Points, in no order, along strands that fork, close into loops and pass close to each other.
Points whose rows are less than 44.4 apart are linked; no others are. Some points are linked to none.
Q_884: [ 32   3 -20  -2 -28  -5  -2   3  -5 -14  -4 -18  -4 -12  12  -4  13  22
  -7   6  -6 -19]
Q_611: [  4 -11   6  14  -2   1 -18  12  26  -6  -2   6 -19   5  14  32  11 -10
 -15 -13  19  29]
Q_20: [  2   7  22   7  -1   8  -6 -20   6  -4   5   3   5  -6   4   2   0   5
   3  -5 -14  -1]
Q_377: [  5  18   3   0 -27   3 -13   0   7  -6  -8 -12 -30  -5  26  14  14  -4
 -17  -3  20 -38]
Q_871: [ 16  -1  -5  11  -2  -1  -9  14  17 -10  -1  11  -4  -1   4  26  -8  -4
  -1 -11   7  34]
Q_204: [ 16  -5 -10   7 -16 -14   2  12   7   5  -2   7  -3  13  13  -9  -5   7
  -8 -15  -4 -10]
Q_642: [ -4 -18   1  15   0 -11   4  12  11  12   6   8   3  10   7  -3  -3   1
 -12 -15  -6   7]
Q_744: [ 18  11   1  16 -12  -9 -25  26  13 -28  -7   9 -29  23  18  -3  18 -18
  -2 -13   6  -3]
Q_774: [ -1  -6   1   1  28   5  -2  -2  10  -5  19   8   7  -1 -26  33  -9  -2
  13  12 -18  39]
Q_536: [-19 -13  27   1  16  18  -2 -23 -14   9  17   4  23  -4 -18 -12  -4   2
   4  16  -8   8]
Q_975: [ 15  -7 -20 -21 -11 -18  20 -14 -22  20  -5  -7  19  10  -4 -36 -14  24
  16   4  -5  -6]
Q_509: [-13  12   7   0 -11   9  -6  -9  13  -3  -6 -20 -22 -11  20   7  26  -2
 -16  -4  12 -27]
Q_118: [ -8   8  13  13  -1  15 -22   1  18 -13   1   1 -21  -7  13  15   0 -29
  -8 -13  34  16]
Q_795: [  0  13   2   1   8   0  -1   8  -4  -6  -4  15   3  -9  -7   5 -25 -17
   8  -1  11  17]
Q_134: [ 10  -2  -9 -10  -8  11  -9  -8  14  -7   2 -24   5 -25   7   4  23  19
 -12   4  -5   3]
Q_378: [  7   0  -5  12 -18 -19 -10  22  14   0 -12   3 -29  27  21   0  13  -6
 -15  -9  10 -30]
Q_968: [ -1 -20  19  28   8   3 -24  13  23 -10  11   9 -12   8   7   1  12 -18
 -12 -11   2  24]
Q_291: [-10 -16  25  33  16   6   2  -3   6   3  23  17   1  14  -6   5 -10 -14
  -2   1 -11  22]
Q_570: [  2  19  -7  -2  -5   2  -9  12   6 -22  -4  -6 -13   1  -1 -22   1 -18
  -3   3   3 -36]
Q_74: [ 11  -1 -20 -24   0 -19  23  -6 -27  21 -12   1  18  -1  -8 -11 -17  19
  24  12 -10   4]
Q_379: [ -2   2  21  10  13  -3   8 -15 -10   5   9  18  12   9 -10   1 -12   3
  21   0 -29  15]
Q_636: [-17   0  29   2  26  18  -4 -20  -9  -2  18   4  15  -8 -24   8  -3  -5
  13  18 -17  21]
Q_632: [  1  21   3  -8   0  18 -15   1  14 -17   3 -15  -4 -29   1  21   7 -17
  -7   0  12  22]
Q_232: [ -4   9   5  13   3   8  -8   5   7 -11  -1  13 -12  -2   5  10 -20 -27
   0 -15  30  19]
Q_105: [ -9 -23  -9 -23  28 -11  21  -8 -19  26   5   3  24   4 -27  -1  -3  13
  26  21 -23  25]
Q_402: [ -2 -17  -3  -8  -4  13  -1 -25  10   7   6 -19  13 -17   1 -11  14  23
 -10   1  -3   2]
Q_905: [ 14  -6 -13  -5  -2   5 -11  15  17 -15   1 -10   5 -21  -1  14  14   9
 -11   4  -6  21]
Q_389: [-10  10   5 -30  17   0   2 -12 -28   5 -10   3  18 -17 -15 -17 -10  -2
  26  20  -4  -4]
Q_2: [-27 -16  12  14  11   7   8  -3   0  21  11   6  14  -1  -6  -8 -10  -6
 -15  -4  12  -5]
Q_328: [ 16  23 -18  -5 -21   2  -7  18  -8 -25  -2 -17 -20  -1   1  -6   9 -13
  -9  12  10 -47]
Q_714: [ 11  13   5 -12 -12   2  -2 -11  -8   0  -2   6  12 -12   1 -12 -25   5
   8  -2   1 -13]
Q_263: [ 16  11 -11   3 -17  -9 -18  33  16 -18  -7   8 -25  34   7  -8  -5 -29
 -11  -7  21 -34]
Q_769: [ -6   6  -3  -3  22  11  -2   4  14 -12   6  -5   2 -15 -18  29   6  -6
   5   5 -12  33]
Q_169: [  9  -5  -5 -18 -13  -3  15 -35 -20  19  -4  -8  17  10  -3 -24  -8  32
  11  -3   0  -9]
Q_766: [ -4 -14  14  15 -13 -11 -25  12  25   3 -12   8 -34  15  30  22  27  -2
 -15 -11   8   5]
Q_615: [-25 -13  12  17  13   7  13  -7   5  20  12   9   9   3  -6  24 -11  -4
 -13  -5   9  12]
Q_987: [  1   5  -3   1  -6  -5  -9  13  16 -16  -1   1 -16  24   4 -29   9 -14
  -8  -4  -4 -46]
Q_114: [-18  -5  -4  -9  11   4  20 -21 -20  11  -3 -12  15   1 -11 -20  11  19
  14   4  -8  -3]
Q_174: [  6   2  -4 -13  -1 -12  18 -10 -17  19  -4  12  21  -1  -6   5 -26  13
  16   1 -11   9]
Q_518: [-20 -16  27  21  25  16   2 -11   3   1  30   8   8   5 -20  15  -3 -10
  -3  15  -9  25]
Q_828: [ -5 -11  10  12  22  -5   7   2  -1   6  16  20  10   9 -19  18 -25 -11
  14   7 -14  39]
Q_887: [ -3  17 -13   3   4  -2  14  12  -3  -6 -13  -2  -4 -10   0  20   2  -2
   3  -1   2   7]
Q_878: [ 13   9  -6   1   8 -13   4  13  -4 -11  -4   8   5  -6  -8  -3  -8   0
  19   6 -24  17]
Q_724: [  1   6  -7  -1 -10 -16  20  -7 -15  22  -3  10  11  15   6  -6 -22  13
   8 -13  -7 -10]
Q_782: [ 12  15 -10 -19 -18   7   0 -13 -13  -2  -7 -10  10 -14  -1 -20 -13   9
   3   7   9 -31]
Q_431: [ -8 -12  11 -17   1  20   2 -47  -8  13   6 -18  23 -10  -9  -7  11  30
  -1   3  -2   5]
Q_761: [ -9  -6  10  18   1   2  -6   2  25   2  -4  -1 -21   6  17  31  21  -1
 -12 -12   2  12]
Q_62: [-13  19  14   3   7   6   0  -4  -3  -8  -1   8  -3   2  -5 -13  -8 -16
   9  -4   0 -15]
Q_923: [ 19   5  -6  13  -5 -16  -6  26   5  -8  -5  20 -11  20  12   3 -21 -19
   2 -22  15  18]
Q_995: [ -2  -5   1   8  -1   0  -2   2  11  -7  -2  -9  -8  -2   9  -7  25   7
  -9  -5 -12 -11]
Q_452: [  2   5 -19  -2  -9 -10   9   9  -1  -5  -2  -8  -7  21   0 -33   7  -1
  -1  -2 -10 -42]
Q_675: [ -6  21  -1 -14  13  12  -2   4   2 -15   1 -10   2 -30 -11  19   4 -12
   6   9  -2  22]
Q_897: [-24  19  14   7   2  13   0  -7   6  -5  -2 -12 -15  -9   8  11  19 -14
  -5  -8   9 -14]
Q_571: [  6  -1  22  19   0   2 -11  -6  10  -5   9  15  -2  10   5 -11  -9  -5
   0 -10 -13  -2]
Q_496: [-15 -21  -2 -30  26  -7  19 -20 -39  26  -7  -3  24   7 -25 -21   7  15
  35  24 -12  14]
Q_83: [  6 -14 -10   2   5   0   2   6  10  -2   1  -2   9 -11  -3   8   7   9
  -4  -1 -18  20]
Q_314: [ -4  26   1 -21   7   6  -3  -1 -18 -11  -7   0   7 -24 -11 -15 -16 -14
  15  13   4 -10]
Q_864: [ -9   1   3 -29   6   0   9 -15 -35  18  -8   8  24  -3 -13 -23 -20   7
  19   9   4 -11]
Q_876: [ -5   2  21  21  17   8  -7  -4   5 -13  13  14  -1   1  -9   4 -12 -22
   9  -2  -4  27]
Q_154: [-21   2  19 -22  11  20  -4 -32 -24   2   7  -9  23 -17 -16 -29  10   5
  14  12  -6  -7]
Q_388: [ -1   6 -10   8  -5 -11  -4  32   8  -9  -8  12 -17  25   4 -11  -9 -25
  -6 -14  19 -18]
Q_822: [ 12 -15   0   6 -20 -24  -6  15  16  19   4  12  -8  31  24 -15  -7   1
 -17 -21  -1 -22]
Q_590: [-13 -11  20 -18  37  13  -4 -15 -18   7  17   7  20 -11 -33  10  -2  -3
  26  36 -22  27]
Q_310: [-20  11   6   9   8   7  13  -2   4  -1  -4  -1  -7  -6   2  21   9  -4
  -2  -7   5   5]
Q_498: [ 21  33   4   1 -27   2  -3  -8  -2 -16  -7  -3 -14  -4  15  11  -5   2
  -2  -1   3 -26]
Q_356: [ 11  -1  10  10 -26 -14 -30  18  19  -5 -15   6 -41  21  35  12  26  -2
 -15  -8  10 -17]
Q_44: [ -1 -16  25  14   3   4  -3 -20   0  13  17  12  14   9  -1 -23 -15   5
  -1  -7 -13  -4]
Q_872: [  8  11 -10   1 -17  -8  12  -6  -5   6  -7   3  -4  13  12  -5 -10  10
  -3 -11   3 -28]
Q_340: [-20 -21  14  13   5  12  -8  -3  14  14  10  -1   2 -11   5  -3   1  -7
 -21  -6  16  -3]
Q_527: [-13 -28   2 -24  34   4  14 -23 -20  27  18   1  24  12 -35  12   1  20
  20  26 -23  27]
Q_539: [ 21   1 -11  12 -15 -10  -3  22   9 -13  -9  -2 -16   3  17  17  20   8
  -9  -5  -1   4]
Q_445: [ 13   7 -11 -19  -7   7   7 -31  -8  -5  -3 -26  10 -17  -2   3  18  32
  13  12 -17   7]
Q_854: [-20   7  20  -5  12  14  -1 -16 -12  -1   7  -2  14 -11 -13 -17  -2  -7
  10   5  -5  -7]
Q_440: [ -9 -11   2   5  -5   0  -7  10  15  12  -1   6  -4  -4  11  -4 -10  -9
 -22 -13  25 -10]
Q_393: [ 17  19   6   1 -17   5 -10  -5   5 -13  -3   1  -2 -10   9  -3  -8   1
   1  -5  -3  -8]
Q_180: [ 18  10  -4  12  -7  -1 -24  28  11 -31  -8   3 -23   2  11   5  15 -22
  -2 -10  19  17]
Q_88: [-14   8 -12  -7  16  -5  21   8 -12   8 -11   5  10  -8 -15  17 -11   1
  12   4   1  15]
Q_458: [ 12  -3  -5   0 -29  -7  -5  -1   9   8 -13  -8 -21   3  29  13  12  15
 -24  -5  17 -32]
Q_648: [ 12  16  -4   1  -6   9 -20  19  15 -27  -4 -10 -14 -19   8  16  16 -17
  -7  -2  13  16]
Q_183: [ 11   0 -33  -6 -23 -17  15  14  -4   6  -3 -16 -14  32   5 -18   5   5
 -12   1   4 -50]
Q_637: [ 23   0 -17   9 -26 -17  -6  28  -2  -9 -10  -3 -20  15  18   5  12   4
 -16  -5   7 -23]
Q_708: [  4  -4  -1   7  15  -3   1  16   1  -3   3  20   5   1 -11  11 -30 -20
  11  -3   7  41]
Q_719: [ -6  14  -5  -3 -13   8   9 -15  -1  -6  -7 -30 -10 -14  13   9  29  17
 -10   1   2 -22]
Q_397: [ -1  15 -18   6 -14  -3  16   6  -9  -6 -13 -19 -19   0  14  10  24  11
  -6   1   4 -32]
Q_392: [-17 -11   0 -26  13  -4  19 -20 -40  26  -5   2  23  13 -20 -37 -10  10
  26  12  -4  -4]
Q_935: [-15  -3   2 -18  26  -3  16  -5 -21  18  -3  11  21  -5 -24  11 -13   3
  21  17 -10  22]
Q_447: [-16 -27  22   1  20  14   5 -21 -14  22  25  12  28   1 -28   3 -16   6
   4  22  -8  20]
Q_326: [  7  -7  11  21  -3  -8 -20  19  21 -13  -1  10 -17  17  17  -6  14 -12
 -10 -16  -2   1]
Q_260: [  3   4   3   7  13 -16  11   6  -9   0   2  16   5  12  -7 -14 -16  -3
  20  -4 -25   9]
Q_284: [-11   2  -2   8  -9  -1 -11  23  17  -4 -13  -4 -29   0  19   9  20 -14
 -20  -9  27 -16]
Q_718: [-12 -19  -4   6   6   4  12 -10  15  23   8   1  10   1  -3  25  -1  14
 -14  -6   1  15]
Q_89: [ -1 -16  -6   2 -15  -3   3  -2  14  19 -10  -9  -8  -3  25  18  14  16
 -22 -11  12 -11]
Q_618: [ -6 -10  -7   3   6  -3  10   0  -2  10   1  -2  11  -3  -2 -11  -2   9
  -3  -4  -8   5]
Q_455: [  2  13 -12 -19  -5   7   3  -6 -10  -4  -5 -19  11 -27  -4 -11   6  10
   4  13   2  -8]
Q_399: [  6  17 -15  -1 -10   2  -8  25   1 -20  -9 -12 -13 -18   6   4  11 -11
 -12   2  16  -9]
Q_882: [  0  15 -19 -16  -2  -2  15  -2 -25  -9 -10 -17   1 -12  -7 -19   9  10
  15  17  -6 -21]
Q_951: [ -5  14   0  10   2  -7   8  12   0  -5  -3  11  -6  16  -1 -10 -14 -15
   4 -13   3 -10]
Q_689: [ 12  11 -21  -2 -24  -8   6  13  -4  -9  -8 -10 -22  20   4  -3   1  -5
 -13   3  12 -56]
Q_983: [  3  -2   5 -19  -7  13   3 -38 -16   9  -1  -8  24 -12  -5 -13  -9  25
   9   4  -3  -2]
Q_195: [ -1   3 -23  -8   2 -11  20   4 -17  -2  -6 -11   1   7  -8 -32   5   8
  12   6 -14 -20]
Q_583: [  1 -25 -10   3  -1   0   3  -7  23  18   2  -8   1  -1  11  27  15  24
 -23  -9  -4  11]
Q_390: [ 26  15 -19  -5  -7 -13   1  26  -5 -18 -11   6  -1  -9  -1   2 -13  -7
   8   7  -4  11]
Q_407: [ 24  -1 -14   5  -7 -14  -4  30   4  -6  -7  14   1   0   6  10 -19  -6
  -5  -9   7  23]
Q_323: [-12 -33   2  -7  14   4  11 -17 -10  26  16   3  29  -1 -17 -10 -13  14
  -2   9  -3  18]
Q_193: [  7 -10  13  14  11  14 -28   7  22 -20  14   3  -8  -5  -1  14   7 -19
  -5  -4   4  38]
Q_576: [ -3 -32 -16  -4   5   0   7  -1   5  20  11  -5  22 -10  -8 -13  -5  12
 -14   0  -1  14]

A tip is a point with one link. Name the tips that can be reached along the links from each point below, in the order of the rows.
Q_509 | Q_314, Q_527, Q_440, Q_397
Q_744 | Q_118, Q_399, Q_193
Q_689 | Q_498, Q_44
Q_854 | Q_263, Q_876, Q_154, Q_822, Q_590
Q_637 | Q_379, Q_923, Q_539

A fork is a point with three links, a tip a point with one. Leave the first point through the second and follow the links. Name the first fork or tip that comes.
Q_648 / Q_632 | Q_118
Q_440 / Q_340 | Q_509
Q_539 / Q_637 | Q_407
Q_975 / Q_169 | Q_618

How many points has the smallest loop of links through each point below? Write none if it is on no loop.
Q_174 | 15
Q_452 | 6
Q_882 | none
Q_718 | none
